Points, in no order, along strands that fork, close into loops and pass close to each other.
(in the rows, 128 means zero)
Two points are linked if the straight distance between their rows is under 158.
J586: [137  97  98 102 139 175 113 120 192 164 147 140 146 153 130  88 115 106
 125 117 147 153  96 172 152 163 116 112  82 126  71 130 148 140  90 143
 102 158 149 110  94  99 105 132 129 103 140 142 132 160 126 148 161 160
 139 173 104 199 130 165 104 116  99 166 149 156 132]
J76: [ 89 109 118  98  81  76  47 154 150  84 123 121 126 120  97 212 169 144
 101 192  99 153 142 143  67 124 128 157 114 136 149  66 123 100 184 116
 169 125 121 130 115 144 159 169  96 186  99 100 118 122 126 133 122 163
 142 131 135 121 174  68 175  77 177  68 130 104 122]
J877: [150  65  56 185 117 154 142  99 127 156 144 134 134 152 144  80  81 126
 160  98 125 118  98 116 159  71  94 103 109 159 133 112 157 185 101 106
  90  91 142 127 132  97 137 121 206 147 144 180  94  86  98  97 121 153
 151  86 112 118  96 186  67 188 112 182 159 134 101]
J192: [115  69  82 159 100  89   4 157 164 160 139 136 167 138 125 143 178 116
 104 146  95 144 117 187 125 114  65 163  85 135 157  50 147 136 151  84
 134 106 154  79 112 100 150 165 147 161 124 124  77  76 141 101  97 169
 132  87 113 138 154 117 142  82 139 105 162 113 144]
J954: [103 111 138 110 114  89  76 137 130 164 138 131 130 127 138 188 171 138
 105 165 113 138 123 170 103 144  97 178 137 114 151  74 130  96 178 122
 133 108 133  77 131 113 122 158 108 157 136 121  99 116 123 134 119 149
 118 128 124 100 139  77 157  98 132 111 158  79 132]
J298: [108  48  85 186 132  81  90 149 146 184 146  94 171 127 159 109 140 159
 118 139  85 104 100 181 139 117  92 137 120 125 189 112 178 121 166  80
 163  93 155  97 151  79 146 106 172 146 113 142  97  68 138 102  70 165
 147  74 127  79  96 102 145 141  98  93 152 105 126]
J312: [121  66 111 141 125 103 112 121 162 195 153 129 108 150 150 144 161 126
 124 131 139 114 135 176 112 130 116 143 147 136 141  38 137 134 154 109
 114  98 115  65  94 102 101 161 125 141 143 121 112 111 109 130 121 152
 132 129 100  94 134 104 120 113  80 169 170 110 130]
J582: [108 206 190  96 117 111 128 127  57 105  98 147 128  75 117 159 164 143
 101 161 142 136 139  76 121 151 168 158 150  88 114 166 105  94 175 155
 129 148 117 189 134 164 136  95  81 107 116  97 152 150 120 144 149  84
 130 146 157 137 163 115 151 108 172 110 109 125 137]
J742: [146 173 142 127 147 169 134 160 181  64  96 150 132 104 118 146 122  71
  91  90 122 137 182 155 139 133 128 143 122 164 144 203  85 134  53 119
 141 140 146  90 169 167 119 126 121  99 127 108 138 163 152 145 120 110
 123 113 116 169 139 134 129  63 127 112  99 131 139]
J300: [147 110 112 148 110 126 169  92  97 180 145 131 117 161 161 112 108 120
 159 109 158 101 119 109 124 103  98 111 142 126 136  97 147 187 130 131
  69  98 124 105 117  98 106 141 175 136 159 177  88  94  91 116 150 116
 144 119 106  81  89 165  76 179 115 205 161 124  91]
J340: [115 118 167 110 130  61 167 137 167 118 128 107 127 125 128 203 160 147
 112 159 123 102 183 135  85 126 190 160 177 121 155  83 127 104 189 105
 181 108  76  88 127 119 135 139 103 131 118 101 151 143 123 144 105 131
 110 172 128  69 114  39 174  82  94  75 116 102 135]
J377: [110  90 114 132 103  88  25 149 155 161 138 138 144 137 127 181 182 117
  95 156 102 142 123 183 108 130  73 179 104 125 146  51 136 119 163 106
 127 110 145  67 117 110 135 178 120 160 131 121  83 102 134 118 109 161
 119 113 112 127 152  96 148  79 137 110 159  92 144]
J409: [196 110 128 167 121 134 169 120 169  94 118 133  76 151 114  83 105 108
 195  81 177  99 171 102 111  96 207  58 130 177 121  70 154 191  82  98
  87 141 109 125  68 177 147 144 123 141 127 114  95 137 135  86 131 114
 139 140  85 148 144 191  87 177 122 212 103 177 115]
J866: [144 145 133 125 100 127 151  98  69 146 127 137 113 139 136 126 110 125
 157 113 143 124 122  90 120 113  91 121 125 119 139 122 121 164 121 141
  73 120 137 130 140 126 112 140 171 145 158 174  95  83 110 120 160 102
 133 112 129  86  95 161  87 176 150 182 146 122  99]
J344: [115 179 176  88  97 123 128  92  24 151 125 132 133 107 112 129 123 150
 138 122 131 138  93  59 133 125  89 146 108  80 106 164 110 123 148 187
  74 150 150 198 135 128 112 123 147 127 158 167 120  94 118 148 147  99
 134 127 160 120 128 157  97 164 176 150 121 136 126]
J976: [113 120 137 118 158 136 149 129 163 186 147 113 143 143 149 140 128 150
 116 151 128 142  91 177 137 176 111 132 159 103 106 121 152  90 151 147
 167 133  97  85 103  89 102 126  94 102 130 132 172 164 126 142 131 150
 100 175 114 148 122  88 173 109  85 123 155 133 152]
J42: [124 149 149 147 111  97 155 115 106  91 133 133 123 110 150 157 140 126
 117 136 125 107 181 116 109 121 168 127 173 130 208 125 111 133 171 102
 139 104 110 117 178 143 144 117 147 149 123 114 128 104 122 139 123 106
 134  97 144  39 112  93 138 127 138 100 119  97 108]
J897: [124 172 163  94 147 146 195 102  73 162 137 120 129 136 152 117 108 137
 125 107 148 109 114  87 143 144 115 112 152  85 119 173 138 130 115 164
  95 106 119 128 152 107 123 111 152  93 145 163 142 129 115 142 152  84
 110 156 138  87  83 143  87 150 116 166 123 126 130]
J450: [ 98  98  71 152 125 120  96 125  69 143 129 120 164 115 112  72  97 166
 163 148 101 134  65 100 147 112  97 116 103 119 141 139 138 130 138 117
 125 110 151 187 165  98 141  85 170 160 119 144 113  78 109 119 100 156
 140  86 169 122 113 153 117 183 158  92 135 112 106]
J996: [131 172 154 115  88 126 128  95  33 132 117 138 125 115 121 134 119 142
 149 115 123 140 113  76 123 110  80 134 110 110 139 145 114 145 131 159
  74 135 149 168 157 137 117 133 172 146 156 171 101  72 114 131 157  97
 138 103 151  99 112 162  90 178 178 156 134 118 110]
J838: [ 89 147 130 101 137 126  95 131 100 145 120 131 150 102 110 138 133 154
 114 172 125 162  76 121 137 163 103 147 125  96 102 147 140  73 166 165
 147 149 121 167 123 113 111 112  92 128 121 119 149 151 125 142 140 148
 109 137 149 155 145 106 176 132 153  93 139 111 132]
J874: [101 121 118 105 111 102  75 146 131 105 127 139 129 113 113 167 152 140
 110 172 112 156 123 147 100 142 122 151 114 130 132  95 118  94 161 128
 156 131 122 129 115 130 129 148  92 166 121 111 126 127 131 137 125 155
 122 119 144 130 160  78 168  98 148 102 139  99 127]
J455: [112  92 100 137 156 165 127 118 175 196 158 116 163 151 152 106 110 146
 116 147 123 150  64 193 171 160  95 126 119 115  98 133 166 111 136 134
 153 138 112  86 110  81 108 116 133  98 124 145 162 155 125 135 122 164
 119 149 107 180 114 128 151 130  78 130 165 140 149]
J906: [186 113  99 170 125 171 141 132 148  79 115 145  86 132 114 101  87 107
 155  77 130 131 148 117 143  81 146  92  98 174 126 138 113 173  62 106
  97 128 145 133 132 148 141 141 170 149 127 147 106 131 140 105 129 118
 135  99 114 141 118 189  82 162 128 181 123 159 106]
J181: [107 150 181 117 125  67 177 130 154  78 116 123 133 120 139 179 159 132
 104 149 124 100 192 116 100 131 207 148 186 129 166 112 118 118 181  99
 176 109  86 121 131 151 137 118  98 123 126  99 160 142 119 137 108 113
 110 159 151  79 131  67 168  88  89  67  88 110 138]
J967: [161 137 145 128  92 153 132 107  60 107 126 128  95 139 107  97  93 143
 185  94 118 127 118  67 154  78 119 112  85 142  86 151 108 141  90 161
  68 158 169 220 114 157 120 154 161 138 153 154 100  93 141 118 146 107
 142  96 135 158 142 195  95 192 167 157 114 181 119]
J715: [111 169 152  95 157 148 144 133 142 169 138 115 142 126 145 131 123 131
 113 153 137 149 100 151 139 191  90 141 150  92  99 162 145  85 131 168
 157 159 115 104 124 107 102 117  95  83 127 125 169 179 130 142 160 133
 105 191 120 158 123 103 156 104 116 122 143 134 149]
J880: [120 146 156  98  87  97 106 115 100 145 132 139 101 127 129 176 172 114
 145 146 143 136 155 131  77 154 127 150 159 124 166  63 106 130 166 127
 107 120 119 101 122 139 113 155 121 166 142 114 102 108 102 135 151 113
 135 130 124  72 153 106 133 120 165 144 165  98 104]
J526: [ 99  72 100 160 148  86 107 126 114 187 147  95 177 127 149 110 126 183
 135 166 103 118  63 167 154 132 107 130 132  99 158 115 177  96 197 101
 162  99 131 117 146  68 133  91 146 146 119 139 118  83 126 115  80 165
 121 100 140 104  99 107 163 162 107  80 156 108 122]
J162: [162  84  81 174  90 144 140  85 115 157 141 136 134 157 143 101  89 121
 180 101 140 124 111 106 141  76  80 110 107 149 131  93 153 199 109 116
  65 112 145 129 107 107 118 154 200 146 162 191  65  70 102 100 153 138
 149  95 105 126 106 198  68 189 130 197 168 144  93]
J392: [115 219 173  99 129 142 123 135  70 112  92 137 142  65 117 146 147 142
  88 145 127 146 128  84 141 150 115 161 141  88 107 211 102  87 144 176
 130 164 139 177 165 154 136 103 103  84 112 111 148 158 132 141 159  81
 131 149 158 156 146 118 139 103 175 104 104 122 147]
J350: [164 144 120 108 162 178 148 138 177 131 146 114  99 155 125  66 107 103
 153 112 155 116 120 143 142 146 172  90 103 138  56 173 125 117  66 149
 121 169 142 172 103 142 143 125 119  85  95  98 150 186 132 117 156 141
 145 197 102 215 141 173 106 110 121 136  95 185 167]
J226: [160 158 140 154 146 174 155 154 175  56  93 143 105 115 117 121 112  74
 111  78 131 124 172 143 150 103 157 119 124 178 141 191  86 156  53 104
 129 125 142 111 161 177 137 123 136 104 118 112 133 168 146 127 108 104
 126 104 118 158 134 167 115  98 117 123  82 149 129]
J38: [139 209 196 106 149 133 186 129 114  92  82 125 101 124 140 113 158  86
 118 105 152 102 167 100 128 142 171 131 175 135 118 169 116 143  91 128
 124 136 123 122 140 194 141 104  81  57 132 100 153 169 121 115 136  69
 127 163 126 144 156 162 110 101 123 117  65 156 166]
J95: [126 181 169 129  89 106 137  75  17 132 125 135 123 100 124 145 123 162
 147 136 123 130 131  61 107 118 130 125 149  95 175 139 117 137 181 147
  84 110 126 194 186 130 137 112 173 156 137 148 122  70 104 140 145  83
 148 110 146  62 107 156 101 181 200 139 121 114 111]
J5: [176 148 131 183 131 172 172 142 146  60  96 138  92 124 126 114  89  91
 135  70 131 112 165 115 159  68 154 103 116 180 150 178  96 171  51  94
 112 109 138 121 166 164 151 126 180 124 116 138 114 149 138 111 103  98
 127  86 119 126 109 183  94 150 120 149  86 149 115]
J177: [122 125 144 145 125 104 155 152 180  80 114 130 162 111 139 183 135 111
  89 117 113 102 201 152 116 108 146 156 151 146 178 163 102 127 125  94
 176 113 113  59 170 144 122 125 131 130 129 125 128 122 154 142  84 132
 128  86 127  79 104  54 158  78 105  81  88  94 134]
J978: [141 183 184  76 160 143 198 100 108 147 147 105 109 152 148  94 128 104
 144 102 173  93 139  90 124 152 149  99 157 101  88 156 150 145  85 154
 108 116  97 116  99 138 137 117 109  65 132 130 146 161 118 119 145  72
 127 194 115 123 124 159  80 136 112 166 107 168 144]
J418: [183  93 102 177  97 127 140 110 154 109 133 142  83 147 114  99 115 111
 186  92 160 121 170 108 102 114 159  76 136 172 137  60 134 186 104  95
  95 139 115 129  77 149 123 158 142 166 133 136  94 110 125  96 154 122
 144 118  94 120 137 180  97 176 134 203 143 153  95]
J118: [135 136 120  96 144 180 128 123 153 153 151 115 121 150 123  72 102 117
 150 128 143 137  94 130 156 151 122 111  89 118  35 179 122 106  87 172
 110 183 168 194 109 124 121 134 130  93 113 122 150 173 132 129 165 144
 138 191 111 211 131 168 101 127 134 133 115 178 152]
J688: [ 72  97  71 150 121  98  62 135  72 155 133 112 186 111  96  82 104 172
 182 180 104 133  43 103 143 127 101 123  96 111 141 120 153 106 175 112
 139 113 147 202 137  90 138  76 155 161 111 132 114  79 111 125  82 184
 146  94 175 146 139 153 147 174 173  68 136 114 102]
J800: [119  87  99 144 153 149 101 142 179 162 134 118 164 137 143 129 119 138
  87 134  94 152  90 203 158 146  84 145 110 131 130 143 157 107 118 124
 164 133 132  72 136  91 124 116 128 119 132 145 144 143 150 132  98 150
 117 112 111 163 111 101 162 107  95 110 153 119 152]
J396: [117  77 132 120 128  70 129 144 187 129 132 103 113 132 114 196 163 159
 106 167 120 117 158 151  76 120 166 160 151 127 135  54 128 104 184  98
 188 120  94  91 103 114 137 160  94 151 105 109 150 136 123 137 101 158
 124 169 116  95 120  42 177  88 101  86 136 104 133]
J31: [129 123  87 138 167 165 104 174 170  76 120 120 142 118 107 106 113 131
 102 145  99 156 115 149 155 124 131 113 107 151  98 172 112  96 109 136
 180 172 135 193 135 139 143 118 106 122  86  86 162 171 156 125 123 143
 126 117 140 201 152 107 170 105 127  67 115 143 142]
J110: [115 201 184  87 109 135 126 110  29 146 114 129 132  82 111 135 135 156
 115 132 131 145 102  57 146 137 104 156 120  73  91 203 103  97 148 199
  96 161 153 208 149 137 130 112 127 104 132 145 135 129 131 147 150  79
 136 142 163 141 143 141 111 137 183 134 103 136 144]
J436: [134 197 175 102 160 147 189 121 110 120 119 117 113 128 145 111 130 107
 121 108 155 100 149  96 137 150 155 121 166 112 113 178 128 130  90 140
 129 123 107 123 135 154 139 108 112  60 124 112 159 172 124 128 147  79
 118 177 130 131 127 151 108 110 111 133  96 151 156]
J704: [ 81 123 120 106 118  98  62 133  98 135 128 131 150 108 111 151 142 156
 121 184 114 159  80 135 117 145 106 148 113 109 126 109 141  77 185 139
 149 124 120 157 121 113 126 118  98 163 120 115 125 123 122 136 121 168
 122 118 154 135 159  97 176 131 163  82 143 101 122]
J901: [171 122 129 101 156 161 162 130 167 119 130 121  88 163 108  65 123 102
 181  97 179 107 130 119 135 127 211  72 115 145  61 131 134 146  73 146
  99 165 133 163  72 169 157 126  90  94 112  88 132 167 139 109 145 132
 148 175  97 205 154 185  94 131 124 153  88 199 155]
J479: [151  91  68 166 128 164 124 127 122 112 126 142 118 133 121  87  89 126
 141  98 115 138 111 123 150  89 108 104  96 156 126 140 123 164  82 111
 112 116 152 138 148 119 138 119 176 156 130 155 114 111 124 110 120 138
 137  89 135 128 107 168  88 168 128 149 144 135 106]
J193: [128 160 149 129 162 146 214  95  71 167 145 115 143 140 166 119  94 147
 119 106 135  94 121  98 150 128 130 100 164  87 147 180 153 125 134 160
 105  70 107 117 178  86 128 101 171  91 136 167 142 125 121 149 139  81
 103 143 137  52  58 141  85 163 104 161 113 105 134]
J844: [126  79 127 118 116  86 122 124 175 165 140 118  91 143 129 165 178 129
 137 138 145 120 163 156  71 145 154 136 156 144 130  17 119 130 158 114
 135 109 103  76  80 120 111 177  95 156 134  99 124 121 106 134 119 147
 123 167 100  97 149  78 126  94  92 156 158 115 129]
J516: [144  96  95 155 155 173 165 127 165 130 154 133 111 144 137  82  90 126
 125  97 138 112 122 141 145 117 161  87 131 148 109 137 139 146  93 112
 143 105 105 121 107 115 131 110 144 116 114 134 158 159 134 128 118 140
 127 136 120 134 115 150 115 137  82 162 131 135 128]
J246: [166 160 161 174 103 124 169 103  71  88 101 129  82 140 131 111 109 137
 177 114 141 102 161  44 137  83 184  94 144 152 138 117 108 162 107 103
  93 122 116 189 138 178 156 124 161 129 122 125 125 118 121  94 136  80
 138  97 127 105 120 193 106 195 140 152  83 154 118]
J568: [121  63 120 164 134 106 128 122 153 219 159 123 119 150 175 142 147 117
 110 112 126  94 139 183 124 113  99 151 156 136 167  73 155 139 156 103
 109  84 115  48 125  90 103 146 151 118 137 131 106 110 112 124 110 144
 137 103  93  61 100  98 116 126  77 171 164  97 135]
J991: [121 175 155  96  86 117  88 122  74 120 107 155 113 114 117 166 161 110
 135 136 137 154 143 124  92 144  95 161 124 112 156 104 107 136 141 142
  95 139 138 105 139 148 104 144 129 153 153 138  96 108 120 139 170 105
 138 119 140 100 141 131 116 132 191 154 150 100 104]
J824: [106 187 151 115 152 146 127 138 116 139 121 117 160  95 133 145 125 150
 101 167 114 157  95 131 146 174  92 145 145  88 109 190 141  61 152 186
 165 167 119 147 149 119 113 103  91  90 111 114 177 182 132 131 157 128
 102 168 142 164 123  90 177 113 147  87 128 125 154]
J548: [114 130 122 125 130 119 102 168 167  79 111 125 167 102 124 186 139 123
  73 134  90 132 172 160 118 127 110 167 118 138 168 163 111 102 115 115
 176 130 135  76 172 135 133 126 116 137 127 131 122 123 161 139  94 130
 123  81 132 115 121  50 170  76 133  75 109  92 133]
J677: [141  98 102 100 124 153 104 118 160 145 134 154 129 149 117  97 124 103
 140 110 153 147 105 145 139 142 114 116  84 122  82 105 136 160  99 144
  81 153 155 113  85 120 101 147 119 129 158 143 108 130 130 146 166 149
 134 157 116 180 135 169  94 128 117 177 153 157 111]
J50: [107  94  78 148 156 146 105 147 148 137 134 100 174 128 121 102 107 163
 124 164  95 159  58 154 159 144 106 114 111 127 102 151 154  89 149 138
 189 157 129 162 121  97 133  99 110 139  99 121 170 148 138 122 103 167
 115 117 144 183 129 102 186 146 117  68 139 137 134]
J484: [111  70 104 146 139 107  82 161 202 140 127 118 156 135 126 171 151 140
  76 142  87 144 120 194 123 125  91 168 108 135 135 104 148 104 133 110
 181 128 133  62 124  98 130 151 104 139 126 139 139 126 161 129  88 157
 118 114 105 150 114  63 177  86 100 100 137 115 155]
J269: [131 116 120  89 124 173 122 110 125 142 150 123 122 153 103  71 102 118
 167 110 139 138  85 108 164 125 121 118  72 120  36 171 117 123  95 181
  80 184 189 217  95 133 120 148 134 111 137 137 124 142 138 136 159 139
 141 159 122 208 143 186  94 148 151 136 117 189 136]
J795: [ 70 108  95 123 118  96  54 128  78 150 133 124 172 110  99 118 123 161
 154 185 115 149  50 118 135 138  99 139 103 107 131 115 154  88 188 131
 139 122 128 184 124  99 125  95 125 164 117 122 121 105 113 132  97 180
 132 109 163 147 157 128 166 154 172  71 140 108 113]
J544: [141 134 115 121 154 178 145 134 155 121 129 138 118 130 133 107 103 109
 111 100 132 133 129 146 141 139 123 115 119 137 111 167 119 133  78 132
 129 130 127 106 139 123 126 118 137 107 128 139 147 159 139 138 134 122
 121 136 124 144 117 142 115 110 109 148 137 130 131]
J266: [131 202 177 101 157 127 175 143 163  81  99 132 117 116 136 126 155  75
 103 103 141 109 181 133 112 161 165 137 171 155 125 167 116 133  90 121
 155 145 113 102 126 184 126 117  64  71 130  85 154 174 134 126 127 101
 111 166 116 162 167 135 138  64 107 106  77 146 169]
J922: [106  69 109 119 106  72  79 148 188 114 129 110 112 132 100 201 172 149
 106 181 115 133 151 150  65 118 145 160 128 134 141  34 126 115 181  95
 182 122 120 104 100 128 150 178  97 177  92 106 131 126 123 134 113 172
 141 152 113 109 145  56 174  81 132  83 140 104 125]
J965: [167 149 154 140 106 140 156 105  66 102 115 127  84 139 120 101  99 144
 185 103 136 110 139  50 144  84 157  98 116 141 103 134 106 149  95 136
  80 139 136 200 119 166 139 141 156 130 137 142 118 109 132 103 140  92
 136 104 130 133 125 190  98 192 151 165 105 176 119]
J778: [121 174 189  70 147 122 202  94  76 178 148 107 122 154 148 114 131 124
 136 115 177  96 125  79 123 159 128 110 166  71 100 139 151 136 117 167
  90 105  98 122 105 104 113 116 115  86 153 147 142 138 102 138 150  71
 115 193 125  91 102 137  79 156 112 176 129 146 120]
J977: [134  91  84 155 166 167 130 155 193 112 148 106 149 137 123 102  97 148
 113 139 100 151 103 169 154 133 134  97 118 150 100 150 140 105 118 125
 197 161 115 152 110 108 134 114 111 122  90 112 186 171 153 127 108 165
 123 133 124 186 131 101 174 114  90  84 127 148 150]
J309: [129 149 150 121 154 119 165 153 187  75 120 132 122 121 129 136 139 105
 107 115 133 119 175 139 109 144 172 127 158 157 126 137 107 130 111 109
 176 135  99 110 107 159 130 129  83 100 123  90 158 161 146 137 114 122
 107 148 127 149 149 106 159  65  86 104  95 130 156]
J602: [ 97 148 155  81 122 105  74 131 104 178 125 142 138 124 134 180 170 126
 104 165 135 149 100 158 125 166  74 182 122  88 132  95 132  94 168 150
 112 121 134  75 126 108  99 150 105 132 157 129  92 132 124 143 143 145
 111 135 135 124 141 103 150 107 143 129 159  85 126]
J667: [120  85  78 161 143 131 131 126  90 130 142 122 142 128 124  75  94 168
 143 140 116 121  91 104 150 112 133  97 126 120 139 137 142 131 137 107
 147 107 127 175 154 101 143  85 151 152 108 135 143 100 117 120 103 151
 128  94 155  98 106 136 125 182 126 100 134 113 110]
J917: [175 108 118 138 145 148 167 126 168 109 135 134  81 154 114  72 113 109
 178  84 176 101 145 118 122 113 214  60 124 156  94  94 144 177  86 116
 102 132 112 130  61 166 146 129 106 125 120 106 125 154 135 101 127 131
 132 154 102 168 143 183  92 151 105 195 105 182 126]
J268: [151 169 153 164 105 120 161 105  67  85 111 140 103 120 134 127 117 133
 144 115 132 115 161  67 126  99 162 108 150 138 174 138 103 154 134 102
 105 113 117 162 175 162 152 114 166 137 119 130 128 103 115 115 137  81
 134  93 143  75 103 160 107 176 150 138 107 124 107]
J327: [109 187 170 106 131 117 145 132  97  90 109 145 129  89 135 158 151 135
  97 139 132 128 155 108 122 148 159 147 159 111 152 153 105 106 154 128
 140 127 111 136 153 151 129 107 101 111 126 106 148 139 123 145 138  99
 116 130 154 106 133  97 154 104 137 104 116 102 131]
J720: [111  65  82 156 149 116 118 147 147 140 138  91 170 132 133 107 114 180
 119 158  91 134  76 160 149 128 122 113 119 121 137 124 165  97 164 107
 193 127 123 137 125  85 142  94 126 149 106 137 154 112 142 117  83 171
 121 101 147 125 116  85 181 151  94  70 138 125 129]
J287: [150 143 164 102  81 145 144  86  66 133 148 119 116 148 127  99  94 129
 176  91 133 128 105  69 149  96  89 117  78 121  84 144 122 149 100 174
  53 160 180 198  83 142 100 154 147 126 183 171  91  86 136 136 157 106
 134 122 129 159 137 193  81 186 158 169 129 176 103]
J868: [119 143 117 125 141 133  99 182 184  39  98 130 167  97 109 175 134 109
  70 137  84 149 166 151 126 123 119 154 104 157 143 170 100 104 104 125
 188 154 136 124 158 156 140 128 100 126 109 105 136 145 165 135 107 133
 124  92 141 168 153  67 178  67 133  61  96 117 134]
J491: [132 171 150 151 111 107 156  94  58 107 123 133 123 106 145 144 127 140
 130 134 125 116 159  90 113 118 151 119 166 116 201 141 116 143 171 116
 108  94 121 143 200 134 148 108 167 145 126 132 123  85 111 135 142  84
 139  96 140  37  94 134 110 164 171 126 123  98 102]
J474: [135 160 118 115 145 160  95 174 177  57 101 151 142 103 106 153 134  91
  83 118 104 161 163 155 132 139 118 149 104 159 133 176  89 115  81 134
 155 158 146 119 154 158 127 139  97 116 122 101 139 156 160 143 129 123
 120 107 131 184 159 108 149  61 142  99 112 123 136]
J938: [124 142 154 142 134  99 174 133 136 109 132 128 145 116 157 167 133 123
 104 121 122  94 189 142 118 124 161 142 174 129 189 148 116 119 156 108
 154  96 101  70 177 128 125 115 136 121 136 123 131 120 137 146 107 114
 119 106 135  45  98  69 146 105 109 100 109  85 128]
J558: [118 158 127  96 135 154 112 134 110 121 108 147 125 114 120 130 127 117
 111 125 130 153 121 128 135 149  97 143 114 114 118 158 110 119 105 150
 116 144 142 119 148 132 117 128 121 119 139 140 130 140 136 142 154 117
 120 127 143 138 128 129 119 117 146 140 141 112 121]
J443: [119 157 175 116 145  82 188 143 184  78 112 120 132 129 129 156 160 106
 106 125 130 101 193 133  92 140 193 143 184 151 133 121 120 133 138 101
 184 119  78  94 107 159 127 129  72  95 128  95 164 159 133 133 100 117
  98 172 131 118 145  82 166  65  73  86  78 122 163]
J764: [134  74  77 169 152 158 158 124 132 134 159 125 125 146 133  71  84 153
 134 113 130 112 103 124 158 105 153  82 134 137 117 131 145 139 116 106
 153 103 108 148 121 100 137  97 152 134 106 137 162 138 124 121 105 152
 126 112 136 114 106 143 120 169  85 133 133 125 119]
J122: [114  99 148 107 104  81 125 108 133 170 146 118  94 139 131 177 168 136
 146 160 144 122 152 134  72 148 159 139 173 126 146  30 118 118 186 116
 133 103 101 110  94 122 122 162 108 172 126  94 126 116  94 135 126 139
 125 160 118  73 155  79 140 111 118 127 168 107 113]
J943: [102 166 134  89 110 124  66 132  80 131 102 157 139 107 116 155 150 121
 110 147 127 165 104 136 121 148  74 170 102 102 134 129 119 112 138 152
 112 136 146 110 146 127 109 134 119 140 152 140 100 120 128 143 156 127
 126 113 155 129 143 122 129 120 182 129 144  89 122]
J146: [162  93  95 146 105 136 109 124 155 120 129 158 101 144 114 108 128 103
 160 101 151 139 144 137 116 128 134 103 109 150 126  72 129 176 100 118
  89 144 138 104  87 141 107 155 121 160 150 137 100 112 128 123 162 138
 138 129 108 141 138 165  93 139 129 194 153 151 104]
J668: [135 113 127 148 130 130 162 130 153 177 138 137 107 144 163 146 136  89
 117  94 147  94 173 169 110 126 117 138 156 147 164 109 136 154 111 123
 108  83 108  28 125 110  97 139 137 118 156 139 109 127 128 135 119 116
 137 119  93  65 103 101 103 114  96 197 152 104 118]
J331: [114  50  76 186 112  92  47 146 162 176 146 123 160 136 146 125 161 115
 111 124  95 125 128 184 130 111  70 152 107 142 186  77 155 148 139  74
 132  93 158  82 133  98 150 140 172 148 120 133  81  64 132  95  87 158
 149  60 110  95 124 119 130 112 118 115 166 107 133]
J681: [140 128 103 132 158 167 123 154 151  82 121 140 113 124 113  97 113 117
 119 118 124 138 130 129 149 122 150 107 116 148 105 162 100 124  94 122
 148 153 133 167 132 149 143 123 116 119 100  99 153 164 145 127 129 129
 126 117 138 173 140 145 138 112 119 112 116 141 135]
J489: [152 102 108 110 111 163 112 118 133 119 130 146 114 152 100  89 105 111
 170  94 141 146 103 114 145 110 128 106  70 135  64 134 124 156  85 153
  72 168 179 167  89 144 115 151 129 136 146 144 101 120 138 135 166 140
 137 141 125 192 137 193  85 151 145 166 134 176 112]

A tip is a point with one link. Name the tips that can be reached along the links from each point below, in the order of the rows.
J42: J327, J287
J489: J586
J436: J193, J484, J668

A piece is two or more points that can be reached from each other along the links. Count, over all rows, the pieces, the separate loops (a circle has one, a figure eight two, a Y none), the forks (points with three links) and the tips (points with one).
pieces: 3
loops: 4
forks: 8
tips: 6

A fork is a point with three links, a tip a point with one. Leave the first point through the second and follow the links. Name the first fork or tip that comes.
J474 / J868: J491
J484 / J800: J704
J5 / J906: J996
J340 / J181: J193
J331 / J298: J544
J917 / J901: J677
J704 / J838: J484
J193 / J897: J874

Name the points in between on the shortest way along the links from the first point to the second, in order.
J844 / J331: J122, J880, J991, J943, J602, J954, J377, J192
J720 / J715: J526, J298, J331, J192, J377, J954, J874, J704, J838, J824
J838 / J764: J704, J795, J688, J450, J667
J42 / J742: J938, J177, J548, J868, J474
